A landscape with many valleys, sampled at points; each row gives a point and its height.
From any point a ball takes the steepest step (drop divided by distance) to one of its 4 nearest points. It stops when none of these is lower. Distance is the straight distance between rows; heights are no part of it.
q708: [119 122 115 120  86  85  81 148 103 125 127]  (h 497)
q810: [133 125 135 106 155 128 150 104 161 150 147]  (h 238)
q727: [ 90 136 142  85 114 111 106 142 159 132 125]  (h 404)
q36: [ 97 176 147 154 144 149 191  91 176 141 132]  (h 245)
q203: [ 87 202 126 174 122 165 184  79 163 160 120]  (h 547)
q740: [ 68 155 145  85 111 119 109 142 169 123 108]  (h 332)
q675: [120 146 143 132 154 136 172  97 177 142 151]  (h 220)
q789: [ 49 177 137  90 103 132 114 150 177 118  83]  (h 493)
q785: [152  89 132 144 114 125 106 164  66 113 121]  (h 491)
q514: [158  66 172 183  94  78 107 181  84  63 111]  (h 445)
q147: [112 155 145 149 148 147 185  94 179 141 150]  (h 230)
q891: [147 103 114 130 117 126 101 149  78 130 123]  (h 509)
q979: [ 84 148 129  99  79  76  80 144 158 110 129]  (h 287)
q89: [175 125 106 138 158 141 144  92 119 143 165]  (h 379)
q498: [144 118 126 100 149 125 133 113 135 151 146]  (h 281)
q635: [ 97 134 141  81 127 111 116 134 157 136 127]  (h 374)
q505: [142 144 134 146 150 138 172  89 170 136 178]  (h 153)
q815: [144  96 134 169  84  91  95 164  78  90 100]  (h 189)
q731: [ 45 184 133  90  78 107  99 172 183 106  91]  (h 164)
q165: [110 128 122 114  81  74  75 146 118 121 125]  (h 461)
q738: [153 104 109 116 130 129 106 136  81 145 136]  (h 525)
q18: [190  95 102 151 166 161 145 119  81 113 145]  (h 537)
q597: [ 95 145 149 113 147 138 159 116 183 149 114]  (h 240)
q88: [149 121 118 104 145 130 115 115 124 151 148]  (h 322)
q216: [ 75 173 142 107 140 143 149 125 179 141  83]  (h 279)
q364: [131 112 111 142  89  93  76 146  84 117 120]  (h 507)
q489: [154  81 139 151 115 127 113 176  52 102 116]  (h 571)
q672: [185  76 133 144 147 168 138 161  70  96 137]  (h 520)
q454: [191 112  95 157 159 155 143  89 105 129 166]  (h 165)
q34: [ 89 166 144 124 147 150 166 102 182 145 103]  (h 239)
q967: [136  98 122 146  95 117  99 158  68 117 118]  (h 504)
q96: [144  76 144 167 100 109 110 178  66  95 114]  (h 375)
q723: [135 111 113 115 115 108  80 143  83 140 127]  (h 515)
q977: [189 102  97 148 160 152 136 113  94 128 146]  (h 479)
q885: [ 82 188 135 160 137 157 185  91 174 148 110]  (h 325)
q571: [ 64 156 148  93 125 130 122 138 178 132  97]  (h 296)
q219: [165 118 106 123 150 133 138 102 125 150 158]  (h 359)
q65: [172 109 107 125 149 146 120 123  98 136 139]  (h 503)
q910: [176 130 117 143 158 132 158  81 146 138 182]  (h 283)
q638: [ 69 156 143  88  94  95  98 157 169 114 113]  (h 278)
q651: [129 134 139 114 154 134 157  99 166 148 141]  (h 229)
q359: [ 83 149 144 102 141 139 146 126 183 138  99]  (h 249)
q151: [163 129 117 127 158 132 148  91 147 143 172]  (h 288)
q543: [116 126 131  87 134 113 104 131 134 145 137]  (h 403)
q171: [178  91 112 134 156 158 131 138  78 121 131]  (h 655)
q161: [165 110 106 123 148 141 127 120  98 144 143]  (h 459)
q140: [108 140 146 102 148 125 144 116 173 144 128]  (h 241)
q137: [134 102 120 142  93 106  83 164  70 113 116]  (h 506)
q863: [131 115 120 118  98 101  86 143  93 133 124]  (h 510)
q382: [ 89 145 143  95 138 128 132 126 179 132 114]  (h 260)
q114: [ 93 137 128  99  88  79  80 147 140 125 134]  (h 356)
q26: [180  99 112 130 147 145 123 125  86 136 134]  (h 559)
q240: [153  85 153 178  88  85 109 176  76  76 100]  (h 280)
q262: [202 109  92 174 162 166 149  90  99 106 174]  (h 366)
q458: [113 131 137  88 142 116 125 119 150 147 134]  (h 282)
q207: [ 96 162 149 136 142 143 174 101 180 146 115]  (h 231)
q153: [173  78 128 140 135 151 126 163  65 114 126]  (h 38)
q44: [ 43 182 128  96  93 129 105 156 178 117  76]  (h 505)
q886: [152 139 129 140 152 135 168  83 165 135 177]  (h 204)
q265: [196  76 125 147 151 170 140 153  74 100 133]  (h 541)
q410: [ 78 181 137 143 141 153 172  98 179 153  89]  (h 306)
q158: [ 95 184 142 175 129 162 193  92 171 142 134]  (h 271)
q663: [121 128 113 123  80  73  72 147 100 118 119]  (h 499)
q953: [192 108 100 149 163 156 141 104 104 131 158]  (h 340)
q809: [ 55 170 141  94 121 136 126 138 173 135  79]  (h 360)
q562: [206  90 109 172 162 173 153 122  87  92 152]  (h 475)
q605: [141 114 120 107 120 110  97 132 102 144 140]  (h 526)
q211: [166  98 119 128 131 143 114 142  73 134 129]  (h 539)
q338: [110 129 123 107  93  80  79 140 121 128 130]  (h 462)
q518: [196  99  94 159 162 163 146 107  93 114 150]  (h 427)
q455: [129 117 115 145  80  83  73 149  85 113 110]  (h 508)
q818: [164  70 147 154 124 146 130 177  59 101 125]  (h 640)
q284: [ 58 165 137  94  80  96  96 156 176 104 106]  (h 259)
q799: [120 137 147 106 154 123 149 107 164 146 140]  (h 235)
q142: [109 154 145 136 150 143 177  97 182 138 138]  (h 225)
q838: [ 75 193 127 154 132 157 176  89 172 156  91]  (h 75)

Where does a ball stop that starts at each point below?
q708: q731
q514: q815
q18: q454
q810: q505
q219: q505
q382: q505
q34: q505

Two balls start at each pair of points below. Name the first point that both come to, or write none.
q171 / q738: q161
q147 / q359: q675
q364 / q338: q114
q571 / q979: none
q26 / q88: q505

Call two points neighbours if one is among the 4 nearest of the other. Go from one point of each pair to the other, from neighbour to neighbour, staying as low as possible. Name the highest point that can't be avoided.
q505 / q838: q34
q815 / q505: q364
q505 / q454: q89
q731 / q505: q740
